Each row is a point on a landscape with many valleys, with its height.
From any point a ball takes the steepest step (drop divided by distance) to one of its 2 nearest points. It stops when none of these is lower. Distance is the straight distance between rows; heights are no part of it.
lis height 360: [ 2.91 -3.54  0.37  0.44  1.18 -0.30 -2.27  0.80 -0.98 -0.17  0.19 -0.76
 -0.32  0.00  0.39  2.75  0.79  3.82 -0.91  3.72  0.38  0.68 -1.25  0.21
  2.95  0.24 -1.37  0.54 -2.04]
kise height 297: [-0.37 -1.38 -0.98  4.16 -0.66 -0.13  3.24 -2.02 -0.25  1.18 -0.91  2.07
 -1.66  2.70  0.88 -2.76  0.75 -1.44 -3.55 -2.64 -0.68 -1.85  1.19  0.55
 -1.34  0.57 -0.97 -0.84  2.03]
kulu height 103: [ 0.74  3.30 -3.71  3.41 -1.69 -1.18  1.10  4.22  1.65 -2.35  1.54 -1.68
 -1.56 -0.08  2.85 -0.68  1.41 -0.84 -0.61 -2.38  0.28  0.25  1.46 -0.57
 -3.61  0.53  3.06  0.36  1.09]
tumaf height 636: [-1.94  2.23  1.32 -3.03  1.88  0.97 -1.09  1.55  1.65  0.85 -2.09  0.17
 -0.48  1.42  0.06  2.56 -1.17 -2.22  1.13  0.16 -0.31 -0.59 -1.20 -0.03
  3.72 -2.18 -1.51 -2.39 -1.70]
Mazo height 536: [ 1.28 -1.90  1.92  0.57  0.09 -0.80 -0.66 -4.71 -2.37  0.17  2.13 -1.18
 -1.08  0.52  0.37 -1.34 -1.06  1.68  1.03  1.20 -1.84  1.51  1.11  1.07
  0.63  1.68  2.70  4.23 -0.85]
Raf height 545: [ 4.29 -5.10 -1.48  0.34 -2.05  0.67  0.68 -1.52 -0.78 -1.55 -1.30 -0.24
 -1.01  1.93  3.03 -2.00  1.89  1.54 -1.62  2.45  1.71  1.50 -0.04 -2.48
 -0.22 -2.29  1.16 -2.20  0.94]
Tun height 306: [-0.80  2.46 -3.00 -0.95  4.09 -2.37  1.01  1.52 -1.10  0.85 -0.13 -1.52
  0.50  1.26 -1.23 -1.01  1.41  0.10 -1.44 -1.54 -0.25  2.88 -0.31  1.29
 -2.68  1.00  1.60 -3.41  1.93]
gine height 302: [-0.13 -0.60  1.01 -1.14  1.97 -3.62  0.44  2.08  3.37 -0.02 -0.91  0.11
 -0.41  2.38 -1.26 -1.48  3.34  1.98 -1.84 -1.38  1.75  2.57 -1.87 -0.51
  0.13 -1.20  1.78 -0.97 -0.05]
nagu height 310: [ 2.32  3.29 -2.06  0.81 -3.01  1.51  0.07  0.89 -0.49 -2.50 -0.67  0.95
 -2.31 -1.17  1.27 -1.00 -1.41 -3.32  0.88 -0.77 -0.08 -0.67  0.56  0.86
 -1.01 -0.81  0.49  0.44  0.41]
mok height 613: [-2.80  0.50 -2.41  0.76  0.97  0.63 -1.51 -1.90  0.58  2.09  0.11 -3.50
  0.50 -2.92 -1.85 -3.17 -0.30 -2.15  2.24  1.30 -2.32  0.57 -1.71  0.37
 -3.82  1.20  0.51  1.61  0.14]
pem height 420: [-1.64 -0.11  1.66  3.37  1.19 -2.06 -0.84 -1.15  0.97 -1.87 -1.13 -0.54
  2.24 -1.88 -0.35  1.97 -1.30  1.12  1.17  1.15 -2.00 -3.46 -0.68  1.30
  1.19  0.48 -3.28  2.53 -1.60]
Sima height 505: [-0.99  1.01  0.34 -0.99 -0.14 -1.68 -1.66 -0.86  1.30 -3.59 -1.62 -1.03
 -1.13  0.84  1.86 -0.38  0.22 -0.76  1.05  0.85 -1.98  0.32 -0.77 -0.50
  1.84 -3.45  0.55  1.62 -1.04]
Ful height 337: [-1.20  1.58 -3.45  1.58  3.40 -1.33 -0.34  2.09  0.71  1.49 -0.94 -2.55
 -2.34  1.28 -0.29 -0.28  1.27 -0.15 -1.78 -1.24 -1.35  1.75  0.50  1.41
 -3.10 -1.80  1.38 -0.58  0.72]
fafek height 243: [ 2.08  1.59 -0.10  0.85 -2.75 -1.25  1.30  1.16  1.52 -3.08 -0.33 -1.05
 -2.50  0.78 -0.09 -1.04  1.61 -0.34  0.80  0.38  2.05  0.70  2.52 -1.44
 -1.61 -2.51  3.54  2.37 -0.05]
Ven height 394: [-0.06  2.71  1.18  1.18 -2.04  3.20  2.83  1.63  0.58  2.23  1.46  0.71
 -0.78 -0.49 -0.56 -0.99 -4.36 -4.30  1.39 -3.57  0.76 -0.99  1.58  1.77
  0.66  2.45  0.06 -0.18  0.97]
ruli height 567: [ 2.86 -0.23 -0.81 -3.54 -1.73 -0.79  1.16  0.39  0.01 -1.82 -1.33  1.14
  0.29  0.73  1.54 -0.87  0.44 -2.52 -0.43 -0.02  0.38  0.36 -0.10 -2.39
  0.56 -0.77 -0.03 -2.80 -0.94]
duro height 626: [-0.59  1.56 -2.17 -1.32 -0.34  1.52  1.05 -0.76 -0.78  1.54 -0.05 -0.08
  0.74 -1.76 -1.61 -1.94 -2.07 -5.11  2.20  0.47 -2.70  0.22  0.30  0.35
 -4.00  0.93 -0.52 -0.31  1.45]
Mir height 285: [-0.54 -2.95  0.94  2.73 -0.07 -1.81  0.58 -2.89 -0.58 -0.41  0.16  1.39
 -1.87  2.59  3.16 -1.45 -0.36 -1.73 -2.25 -0.25 -0.51 -3.10  2.73 -0.85
 -0.59  2.49  2.70  3.95  1.90]
Tuse height 657: [-2.22  2.18  2.69 -5.83  0.59  0.70 -1.15  2.09  3.16  0.18 -0.86  0.00
  1.56  0.29  1.84  2.06  0.41 -0.31  1.79  1.83  0.29  1.43 -1.31 -2.80
  3.15 -2.70  0.11 -3.27 -0.14]
tumu height 534: [ 2.15 -3.85  0.17 -0.52 -2.56 -0.30  1.48 -0.37  1.47 -2.26 -1.09  0.04
 -0.92  1.51  1.24 -0.59  4.82  2.53 -2.05  0.88  1.68  1.08  0.50 -1.75
 -0.07 -0.24  2.45  1.49  0.39]
Kuful height 194: [-2.91 -1.74  2.27  1.86  2.91  2.95 -0.87 -3.85 -1.90  0.90  0.90  0.29
  0.39  2.51  0.64 -0.85 -0.98  1.84  0.62 -1.42  0.21  0.38 -0.27  1.81
  1.82  0.41 -0.48 -1.29  0.81]
zet height 521: [ 0.57 -2.87 -0.66  1.40 -3.19  1.40 -0.15  0.82  2.99 -3.78 -1.15  0.10
  0.47  0.60  1.09  1.58  2.94  3.24 -1.20  1.84  2.68 -0.55 -0.43 -1.84
  1.52 -1.96 -0.16  2.24 -1.40]
sufel height 180: [-0.62  3.22 -2.19  1.93 -1.49 -0.86  0.42  2.14  1.74 -2.94  0.23 -2.12
 -3.51  0.54  1.08  0.78  3.30  1.00 -0.79 -0.25 -0.19 -1.00  2.98 -0.01
 -3.35 -0.10  3.59  3.65  0.46]
zurur height 414: [-0.16 -0.88 -1.15  2.49  1.24 -1.59  0.05  3.39  3.39  0.29 -1.42 -0.71
  1.07 -1.09  0.30  2.90  2.93  1.38  0.02 -0.32  1.39 -2.34 -0.41  2.10
 -0.70 -2.28  0.18  0.92 -2.38]
boka height 446: [ 2.79  2.31 -3.46  0.78  3.15 -0.49 -0.96 -0.15  0.19 -1.27 -0.16 -2.07
 -0.30  0.54 -2.08  1.82  0.33  1.22 -0.82  0.81 -1.44  3.06  3.31  0.52
 -2.10  3.02  2.98  0.83 -0.40]
boni height 322: [-2.39 -1.32 -0.05  1.92 -1.71  3.05  1.49 -2.62  1.21  0.04 -0.56  0.40
  1.90 -1.15  0.16 -1.52 -2.27 -1.05  0.38 -3.21 -0.04 -2.79 -0.19  2.41
  0.51  0.94 -0.51  0.01 -0.40]
Tonop height 585: [ 2.71  2.75 -1.96 -3.37 -0.18  0.98  0.69  3.44  1.35 -0.14 -1.28  1.21
 -0.04 -0.72  1.14 -0.83  0.22 -3.32 -0.39  1.50 -2.03  2.50 -1.32 -3.35
 -0.25 -2.84  0.02 -2.88 -0.69]
nugof height 116: [-3.07 -1.11  3.88  1.91  2.18 -0.14 -3.94 -0.23 -0.27  0.96 -0.29 -0.16
  3.06 -0.73 -2.26  1.41 -3.34  1.56  1.64  3.08  0.36 -1.75 -2.43  1.17
  0.73  2.06 -4.47 -0.72 -0.52]
pileb height 248: [-1.53 -2.72  1.15  2.19  1.95  1.18  1.66 -3.45 -2.28 -0.12  0.01  2.89
 -0.10  3.53  1.35 -2.78 -0.36 -0.61 -1.25 -1.54 -0.91  0.41  0.89 -0.29
  1.18 -1.29 -1.52 -0.99  1.32]
buber height 392: [ 3.18 -1.65 -1.94 -3.45 -0.15  1.61 -1.39 -0.95  1.38 -1.56 -2.35 -0.55
  1.17  0.60  0.96  0.80  0.08  1.08 -0.91  3.37  1.98  0.43 -0.73 -3.01
  2.10 -0.56  1.47  0.93 -1.96]
zaz height 627: [-2.03 -2.00  3.13  3.07  1.99 -0.20 -2.31 -3.42 -1.42  0.45  2.28 -1.24
  0.28 -0.19 -2.52 -1.89  1.01  2.10  1.59  0.44 -0.31  1.94 -2.38 -0.09
 -0.35  4.38  0.40  2.23  0.22]
Rup height 372: [ 1.00 -2.69  1.60 -0.81  2.72 -0.01 -4.32 -0.35 -0.51 -1.47 -0.36 -1.53
  0.13  2.11  0.26  2.23 -0.44  3.81  0.66  2.78  0.77  1.10 -2.53 -2.19
  2.85 -1.34 -1.78 -1.33 -0.09]
suz height 462: [ 1.17  1.56 -3.30 -2.59  2.18 -0.05  0.61  0.87 -1.31  1.29 -0.67 -0.41
  0.89  0.03 -4.31  2.47  0.16  1.34 -1.06  0.45  0.32  0.67  3.00  0.03
 -2.53  2.98  1.70  0.78  1.02]
Ralel height 537: [-0.78  2.53  0.03 -0.55  2.51 -2.67 -2.28 -3.53  0.36 -1.20 -0.65 -0.45
  0.78  1.38 -1.45 -1.42 -1.81 -1.15 -1.12  0.64 -1.48  1.45 -1.89  0.98
 -0.28  2.36  1.85  0.41 -0.36]
dufo height 266: [-2.61 -1.22 -0.40  3.51 -1.93  2.07  1.80 -2.60  0.16 -1.13  1.30 -0.89
 -1.02  0.83  1.88 -1.44 -1.00 -0.25  0.18 -1.35 -1.04 -3.50  0.46 -0.68
 -0.20 -0.36 -1.15  2.13  1.08]
fofe height 474: [-1.29  1.20  0.52  0.55 -1.06  1.55 -0.92  1.18  3.31 -3.11  0.46 -0.62
 -0.34  1.67  1.04  0.24 -1.58 -1.17  1.67 -1.78  1.60 -0.97  0.21 -0.68
  2.78 -1.43  0.18  1.27 -1.08]
Sen height 556: [ 2.75 -0.23 -2.11 -1.11  1.13 -1.82 -0.45 -0.76 -0.61 -0.03 -0.04 -0.31
  0.48  0.52  2.30 -1.67 -0.28 -1.30 -1.50  0.14 -0.29  0.72 -0.59  0.31
 -0.03 -1.40  1.76 -2.29  0.15]
bopom height 687: [ 1.44 -2.21  2.24 -1.05  3.36 -1.57  0.33 -3.12 -3.06  0.31  1.34  1.30
 -0.65  3.29  0.82 -0.76  1.04  2.40 -0.95  0.62  0.08  2.42 -0.62 -1.06
  2.55  0.12  1.53 -0.86 -1.22]
Suzo height 282: [ 2.77  2.35 -1.40 -0.82 -4.15 -0.35  0.97  0.68 -2.06 -2.45  0.67  0.43
 -1.80 -0.46 -0.55 -1.25 -1.64 -1.17  0.21  0.25  2.22  1.85  1.79 -1.61
 -0.57 -1.15  0.58  2.13  0.43]
bokod height 638: [ 0.62  1.92 -1.30  2.27 -2.53  1.16  2.83  0.21 -1.51  2.01  0.89 -1.03
 -0.17 -2.06  0.56 -4.18 -2.14 -2.88  1.53 -1.71 -0.83 -1.79  1.53  0.76
 -3.93 -0.27  0.04 -1.18  1.70]
gugik height 374: [ 2.73 -2.11 -2.43 -1.89 -0.10  1.05 -1.17  0.69 -0.49 -0.19 -0.76  0.48
 -0.39  1.04 -2.41  2.26  0.62  2.13 -2.32  2.61  2.50  0.22 -0.72 -1.19
  0.26 -0.82 -0.08  0.88 -0.95]
Viget height 229: [ 3.34 -2.42 -0.58  3.06 -2.25 -3.17 -0.27  1.59  1.32  0.15  2.27  2.63
  0.28 -0.77  4.32 -2.62  4.18 -0.88 -2.17 -2.33  1.89 -0.54  0.90 -0.35
 -0.20 -0.22  1.48 -2.29  1.54]
zulip height 246: [-2.23 -2.44 -0.14  3.89 -0.82 -1.22  0.71 -1.71  0.54  1.29  1.14 -1.32
 -2.85  1.11  1.63 -0.57  1.44  1.14 -2.01 -0.63 -2.85 -3.00  1.49 -0.19
 -2.24  4.23  3.11  4.53  1.66]
bak height 451: [-0.87 -0.62  1.08 -0.95 -3.00  4.25  1.72 -2.12 -3.59 -1.07  1.21  2.10
  1.52 -1.50 -0.15 -0.79 -2.89 -1.46  3.14 -1.72  1.07 -1.63  2.74  0.33
  1.33  0.38 -1.60  0.69  1.05]
Vibin height 612: [ 0.05  2.08  0.12 -4.10 -0.22  3.14 -1.26  2.00  2.76  0.51 -3.61  1.61
 -0.33  1.44  1.37  0.59 -0.83 -4.60 -0.98  0.51 -1.48  0.71 -1.50 -2.20
  2.30 -0.91 -0.03 -3.51 -1.05]
sufur height 622: [-2.79 -1.07  0.93  1.24  0.01  0.10 -1.41 -2.51  0.08  1.02  1.12 -3.39
  1.88 -1.55 -2.45 -2.62 -0.47 -0.26  3.49  1.21 -0.64  1.17 -3.09  0.33
 -0.09  1.99 -1.20  2.15  0.96]
vekof height 253: [ 0.85 -2.11  0.74  1.44 -0.02 -3.95  0.51  0.89  2.04  0.80  2.35  1.46
 -1.53  2.38  3.10 -1.01  3.66 -0.18 -2.78 -2.08  0.80  1.41  0.19 -0.75
 -0.46  1.18  2.77 -1.43  3.21]
tig height 335: [ 2.86  1.88 -0.81  2.65 -2.42 -2.05  1.52 -1.41  0.44 -2.53  0.18  1.81
 -0.87 -1.81  2.50 -2.58 -0.21 -3.96  0.65 -2.25 -0.27 -2.39  1.55  1.04
  0.13  0.32 -0.47 -1.02  0.99]
Vapa height 391: [-0.03 -1.44  1.91 -3.42  0.50  1.63 -1.79  0.81 -0.83 -0.11  1.24  0.98
  1.17  1.57 -0.97  2.81 -1.02  1.32 -0.54  0.72  2.16  2.53 -2.69 -2.18
  3.52 -0.05 -1.27 -1.28  0.77]
nugut height 347: [-1.03 -1.15  0.43 -0.90 -0.05 -0.99  1.54  1.50  4.39  0.69 -0.49 -0.62
  0.29  0.62  1.62 -1.01  3.06  0.43 -0.09 -0.32  1.44  1.23  0.60 -0.84
  1.40 -4.67  1.01 -0.87 -0.80]
kases height 206: [ 6.48  0.42 -2.49  1.27 -2.27 -2.17  0.02  1.62  0.84  0.35  0.42  1.10
  1.25 -2.62  2.65 -1.57  2.49 -2.50 -0.45  0.24  2.06 -0.42  1.03 -0.62
 -1.11 -0.98  1.46 -4.09  1.29]
Gupu height 422: [ 1.30  0.20  2.75  1.39 -3.48  3.66  1.94 -0.62 -0.65  1.93  2.36  2.51
  1.13 -2.32 -0.92 -1.59 -3.71 -4.03  1.75 -1.80  0.14 -1.18  1.55 -0.79
  0.62  2.42 -2.05 -0.75  2.77]
tupu height 184: [-3.32 -0.30 -1.72  5.07 -1.50  0.62  1.19 -1.68  1.57  0.37 -0.48 -1.74
 -2.33 -0.06 -0.05 -2.03 -0.15  0.50 -0.45  0.77 -1.34 -3.45  2.32 -1.06
 -3.06  1.64  1.68  4.69  0.82]
Zer height 590: [-1.67  3.74 -1.55 -3.81  1.96 -1.20 -3.73  2.98  0.42  1.79 -1.60 -0.62
  0.09 -2.56 -0.19  2.06  0.31 -0.42 -0.48  1.02 -1.12  0.84 -2.80  0.48
 -3.33  0.44  2.37 -1.85 -0.86]
demir height 576: [-2.68  2.32 -1.70 -3.25 -0.79  2.13 -2.84  3.18  0.82  2.66 -1.21  1.62
  0.24 -2.72 -1.13  3.09 -1.19 -3.29 -0.47 -0.50 -1.21 -0.96 -1.28  0.60
 -1.34  0.26  0.90 -1.53 -0.83]
runo height 501: [ 1.37 -0.47 -0.08 -0.41 -0.66 -0.15 -0.02 -2.99 -3.60  0.36  2.24  0.22
  0.62 -1.34 -2.14 -1.45  0.52  1.90 -0.20 -1.28 -0.16  2.74 -2.15  0.15
 -2.94  4.17 -0.60  0.40  1.91]
suzep height 681: [ 0.27 -0.63  2.67 -4.72  3.05 -2.75  0.90  0.19 -0.95  2.04  1.48  0.85
  0.37  1.44  0.46  0.34  1.17  2.74 -1.12  0.75  0.81  0.31 -0.68  0.34
  2.26 -1.53  0.13 -0.62 -2.13]
Fale height 432: [-1.94  0.02 -0.88  3.43 -0.69 -1.89  0.89  0.31  3.44 -1.10 -1.83 -0.03
  0.62 -0.45  0.88  1.92  2.06  2.44 -0.85  0.13 -0.79 -3.99  0.17  1.63
 -0.49 -0.24 -1.09  2.96 -1.97]
lipur height 559: [-0.64  1.46 -0.87 -1.34 -0.87  1.48 -2.90  0.94  0.77  0.93 -1.49  0.45
  2.11 -1.15  0.27  0.69 -3.84 -3.45 -1.72 -0.65  0.62  1.20 -3.51  1.08
  0.09  1.80 -0.21 -2.43 -0.08]
Naru height 475: [-1.17 -2.11  2.11 -0.47 -0.98  3.78  0.63 -1.00 -2.70 -0.82  1.53  1.80
  0.50 -0.46  1.09  2.17 -1.13  2.36  1.41 -1.39  1.99 -0.73  1.27  0.15
  1.48 -0.48 -1.15  0.70 -0.95]
Nevem height 692: [ 3.14 -1.06  2.02 -2.30  2.45  0.72  0.75 -1.16 -4.46  1.37  2.28  3.29
  0.15  0.45  0.60 -0.59 -1.50  0.66 -1.61 -0.54  0.53  1.66  0.29  0.20
  0.52  0.75 -0.34 -2.27  0.26]
Pagat height 674: [ 0.12 -0.23  1.54 -6.47  1.43 -0.71 -0.02  1.78  2.15  1.72  1.07 -0.75
  0.15  1.07  0.82 -0.63  0.96  2.09  0.48  3.35  0.40  2.27 -0.98 -2.48
  2.52 -2.28 -0.18 -1.22 -0.71]
paz height 355: [ 1.42  0.36  0.71  0.59 -1.77 -0.86  0.99 -2.65 -2.53 -1.82  2.38  1.54
  0.53 -1.95  1.59 -1.90 -2.52 -3.18  0.60 -0.83 -0.92  0.42 -0.29  1.08
  0.32  0.44 -2.04 -2.17  1.83]
bez height 411: [ 0.58  0.46  1.58 -0.77 -2.04  1.14 -0.07  2.74 -0.73 -0.94  2.43  1.37
 -0.86  0.72  0.27  1.55 -2.03 -1.09 -0.29 -2.03  2.45  2.45 -2.66 -0.72
  2.04 -0.59 -1.72 -1.56  0.96]
bem height 284: [-1.14  0.57  0.62  0.10  1.42 -1.26  0.54 -0.49 -1.43  2.11  0.05 -0.73
 -1.76 -1.30 -2.78 -0.03 -0.52 -0.01  1.64  1.76 -1.98 -0.35  1.11  1.33
 -1.12 -0.84 -2.13  2.55 -0.84]
nub height 377: [ 2.47 -0.45  2.98  0.56 -2.28  1.27  3.30 -1.83 -4.37  0.06  1.13  3.72
  0.17 -0.36  1.38 -2.00 -2.06 -1.99  0.86 -0.26 -0.31 -0.81  2.42 -0.32
  0.26 -1.14 -3.39 -4.14  1.70]
Bibo height 555: [ 2.52 -3.01 -0.76  1.93 -2.90  2.22  1.89 -0.86 -2.44 -1.07 -0.19  1.26
 -1.10  1.37  2.27 -2.30  0.65  1.28 -1.96 -0.84  3.58 -2.06  0.70 -0.71
 -0.08 -1.64  0.96 -0.56  1.42]
bivo height 632: [-0.28 -1.18  5.38  3.58  2.96 -0.62 -1.59 -3.39 -1.23  0.10  1.54  1.68
  1.15 -0.43 -3.39  0.31 -0.50  3.96  1.67  0.73  0.04  2.03 -1.18  1.94
  0.51  2.31 -2.36  2.43 -1.42]
vozi height 252: [-1.24 -1.24 -1.09  3.33 -0.19  0.08  1.13 -3.16 -0.62  1.01  0.02 -2.77
 -1.86 -0.86 -2.67 -1.44  0.82  1.29  1.33  1.68 -2.45 -1.47  1.41  0.56
 -1.65  0.04 -1.95  4.10 -0.06]
Batum height 438: [-1.05  1.53  0.05 -0.22 -1.79  3.85 -1.50  2.51  1.27 -2.11  0.77 -0.48
  0.06  0.30  1.75  2.21 -4.02 -2.99  1.12 -1.35  0.92  1.43 -1.52 -0.36
  3.45 -1.29 -1.00 -1.22  0.69]
vimus height 525: [-1.37 -0.44  1.44  0.48  0.56 -3.83 -1.44 -3.77 -0.12 -2.45  0.18 -2.55
 -1.57  1.91  0.36 -1.18 -0.17  0.49  0.32  0.29 -2.67  0.41 -1.14  0.04
  0.28  1.09  1.86  2.27 -0.21]
sapab height 388: [-2.69 -0.92  0.01  0.98 -1.22 -1.32  0.72  2.57  4.38  0.40  0.25 -0.18
  0.20  0.93  0.72  1.01  3.05  1.99 -0.95 -2.88  2.21 -1.07 -0.49  1.00
  2.74 -2.35  0.19  0.14 -1.30]
mave height 330: [ 0.15  0.84 -1.38  3.17 -1.78  0.30  3.45  1.35  1.20 -0.56 -1.34 -0.08
 -2.17  1.13  0.66 -3.02  1.45 -2.73 -1.72 -4.33 -0.68 -0.09 -0.26  0.28
 -1.55 -0.22 -1.03 -1.66  1.80]
vifo height 409: [ 3.17  0.64 -2.37 -3.33  0.84 -1.56 -2.49 -0.23  1.84 -2.97 -2.09 -0.54
  0.73 -0.29  0.28  0.73  1.79  0.42 -0.47  1.87 -0.01  1.49 -2.51 -1.07
  0.88  1.16  3.20  0.87 -2.35]
vupaf height 280: [ 0.79 -0.51 -1.26  0.36  1.33 -3.32  0.66 -0.17  0.55 -0.84 -0.54 -0.84
 -0.58  2.62 -0.69 -0.70  4.03  1.73 -2.48 -2.11 -0.14  2.37 -0.90 -0.78
 -1.57  1.41  1.92 -2.37  1.67]
kobu height 548: [-1.43  1.35  0.92 -0.17  0.81  0.31 -2.98 -2.12  0.52 -0.68 -0.78 -0.60
  2.59  0.03 -1.86 -2.35 -4.68 -2.83  0.33 -0.26  0.47  1.40 -3.06  0.92
  0.43  3.06 -0.40 -0.78  1.88]
gizog height 313: [ 0.96  0.17  0.83 -2.36  0.42 -0.08  0.85 -0.45 -3.50  1.26 -2.31 -0.79
 -2.91  0.65 -2.51  0.02  0.31  1.23  0.46  3.60 -1.24 -1.22  1.99 -1.83
 -1.28 -1.68 -1.78  0.78 -1.15]
pim height 427: [ 3.13  0.07 -4.21  1.18  1.26 -0.32 -2.39  0.44  1.80 -1.45 -2.37 -1.05
 -1.27  0.23 -0.10  1.34  2.09  1.22 -2.02  1.00 -0.93  0.27  0.68 -0.38
 -0.81  0.55  3.74  1.12 -1.04]
Benir height 336: [ 3.61 -0.30  0.93 -2.59  1.37 -2.10 -0.12  2.00 -1.47  1.06 -2.01 -0.44
 -0.60 -0.45 -1.28  2.40  1.78  1.59  0.14  5.14 -3.62 -0.66  1.81 -1.35
 -0.27 -1.93 -2.15  0.74 -2.83]
Vazo height 637: [-1.51  0.19  2.86  3.31  0.66  1.18  1.13 -0.34 -1.30  0.99  1.79  0.75
  1.35 -1.57 -4.19  0.48  0.94  2.59  1.98 -0.43  0.35  1.57  0.34  0.42
 -0.86  1.67 -4.32  4.13 -0.70]
gufof height 478: [-0.12  2.59 -3.89 -2.18  0.36 -1.50  1.55 -0.35 -1.79 -1.01  2.41 -0.12
  2.33 -1.33 -1.34  1.59  0.16  0.43  0.06 -1.26  0.20  1.05  3.71  2.11
 -2.96  2.74  2.35 -0.99  1.53]
kek height 500: [-0.34 -2.16  0.60  1.49 -1.50  3.41  1.38  1.02  1.64 -1.46  0.75  1.29
  1.01  0.28  0.28  2.35  1.43  3.25  0.90 -0.56  3.84 -1.95  1.18 -1.24
  3.49 -2.66 -2.03  1.23 -1.45]
Desa height 395: [ 0.17 -1.07  0.50 -4.21 -2.98 -0.67  1.37  1.85  1.92  0.90  0.99  0.22
  0.71 -0.41  2.22 -0.74  1.32  0.91  1.28 -1.26  2.55  1.30  1.42  0.22
  3.24 -3.38  2.37 -1.01 -1.74]
Rad height 491: [ 0.84  1.95 -1.82  0.81 -1.56 -1.28  1.55 -1.22  0.17 -0.20  2.29 -0.93
  1.37 -1.62 -1.29 -1.16 -0.01  0.26  0.73 -2.41  0.06  0.14  0.68  1.42
 -2.80  4.16  1.19  0.49  1.38]
vopa height 63: [-3.92 -2.20  2.32 -0.54  2.91  1.74 -3.60 -2.33 -2.16  0.92  0.74 -1.90
  1.60  0.20 -0.82  1.44 -3.66  1.56  3.56  2.92 -1.21 -1.16 -1.31 -0.02
  0.72 -0.36 -2.63 -1.02  1.32]
disa height 697: [ 0.68 -1.34 -0.09 -5.36  1.23  0.84  0.05 -0.52 -4.80  2.30  0.71  2.05
  1.31  0.78  1.75 -0.01 -0.29  0.11 -2.52  0.84 -0.38 -1.22 -0.45 -1.41
 -0.69  0.61 -0.29 -2.76 -0.92]
pon height 546: [ 1.27 -1.53 -1.12 -0.78 -0.46 -0.88  0.33 -1.76 -2.99  1.15  0.50 -0.59
 -0.75 -0.24  0.11 -0.70 -0.93  0.69 -0.15 -0.30  0.79  0.29  1.97  0.85
 -1.20 -0.37  2.89  0.98 -0.41]
kag height 170: [ 3.03  2.13 -4.49  3.20 -0.69 -0.95  1.31  4.56  1.35 -0.58  0.35  0.26
  0.53 -0.88  3.81 -0.70  3.62 -1.41 -2.09 -1.29  1.13 -0.42  1.69  0.75
 -2.07 -0.73  2.19 -4.31  1.99]
Ges height 134: [-3.70 -1.99 -0.09  0.84  3.84  1.12 -2.29 -2.13 -1.26  1.26 -1.45 -0.60
  1.63  1.19  0.98  1.59 -0.95  1.89  1.04  1.39  0.20 -1.99 -1.85  2.25
  2.64 -2.16 -1.73 -1.37 -0.54]
pafoz height 401: [-1.98  0.53  2.15 -0.17 -0.83  0.32  0.38  1.43 -0.08 -0.50 -0.63  0.99
  0.80 -2.55 -1.75  3.57 -0.67 -0.25  2.15 -0.22 -1.01 -3.03 -0.37  1.89
  2.24 -0.56 -3.95  1.29 -1.21]
bel height 349: [ 2.90 -2.54  2.37 -2.05  1.25 -2.53 -0.58  2.73 -1.64  0.83 -0.93 -0.58
  1.02  0.62  0.70  3.53  1.11  3.38  0.67  5.07 -2.96 -0.72 -1.59 -0.43
  1.67 -0.02 -2.22 -0.62 -2.11]
Doma height 325: [-2.14  2.78  2.24 -1.29 -0.75  0.92  1.46  2.07 -0.69  2.88 -0.14  0.12
 -2.45 -0.67 -2.90  2.65 -2.22 -1.50  1.18 -0.09 -0.17  1.07  1.77 -0.70
 -0.37 -1.63 -2.51  0.76 -0.77]
Fezav height 371: [-4.88  0.63  4.86 -1.01 -0.47  0.80  0.06  1.11 -0.53  1.47 -0.10  1.27
  0.81 -1.04 -2.92  3.58 -2.55 -0.30  1.98  0.36 -0.84 -0.38  1.43  0.21
  2.32  0.44 -3.74 -0.94 -0.21]
Fugor height 644: [-1.49  0.81 -0.09  1.96 -0.78  0.68  2.69  0.91 -0.04  0.85  1.11  0.41
  1.23 -2.92 -4.43  1.53  0.09  2.73  0.63 -2.20  0.60 -2.13  0.78  0.28
 -2.12  1.63 -2.99  3.48 -0.76]
zul height 601: [-3.22  1.99 -1.55 -1.06  2.79  0.44 -1.75  0.69  0.42  1.43 -0.62 -1.76
  0.86 -3.78 -0.24  0.87 -0.02 -0.69  1.65  0.59 -2.78 -1.13 -1.79  3.18
 -2.72  0.54  0.93  0.83 -1.26]
fafe height 148: [-2.07  1.53  2.66  0.08  0.28 -0.40 -3.82  1.68  0.22  1.96 -0.28 -0.87
  0.88 -2.60 -4.44  2.91 -2.69  1.18 -0.19  1.67 -0.05  0.23 -2.60  1.00
 -0.61  2.13 -2.61  0.48  0.28]
rupar height 653: [ 0.23  1.65  1.74 -2.57  3.04 -0.47 -0.31  3.71  3.46  1.98 -3.96  1.61
  1.05 -0.33  0.27  2.17  0.57 -1.08  0.37  1.93  0.27 -0.06  0.68 -0.19
  3.13 -3.68  0.17  0.17 -3.78]
fadap height 362: [-2.80  0.91  1.29 -1.29 -0.36  1.82  1.01 -0.10 -0.63  3.43  0.27 -0.09
  0.38 -0.84 -0.77  0.62 -2.08 -2.12  0.71 -2.73  0.67 -0.81 -0.16  3.39
  1.85  1.53 -0.92 -1.18  0.09]
mufor height 370: [-1.62  3.21 -4.20  1.59  0.53  1.38  1.53  1.30  0.51  0.12 -1.71 -1.47
 -0.66 -0.07 -1.62 -1.06  1.37 -0.38 -0.87 -3.93 -0.83 -0.59  0.08  1.57
 -3.18 -0.55  0.69 -0.19  1.37]

For each start below, name the point where the ball stops.
mufor -> vopa
Rad -> tupu
Sima -> tupu
tumu -> tupu
bopom -> vimus
nub -> kulu
gugik -> tupu
rupar -> vimus
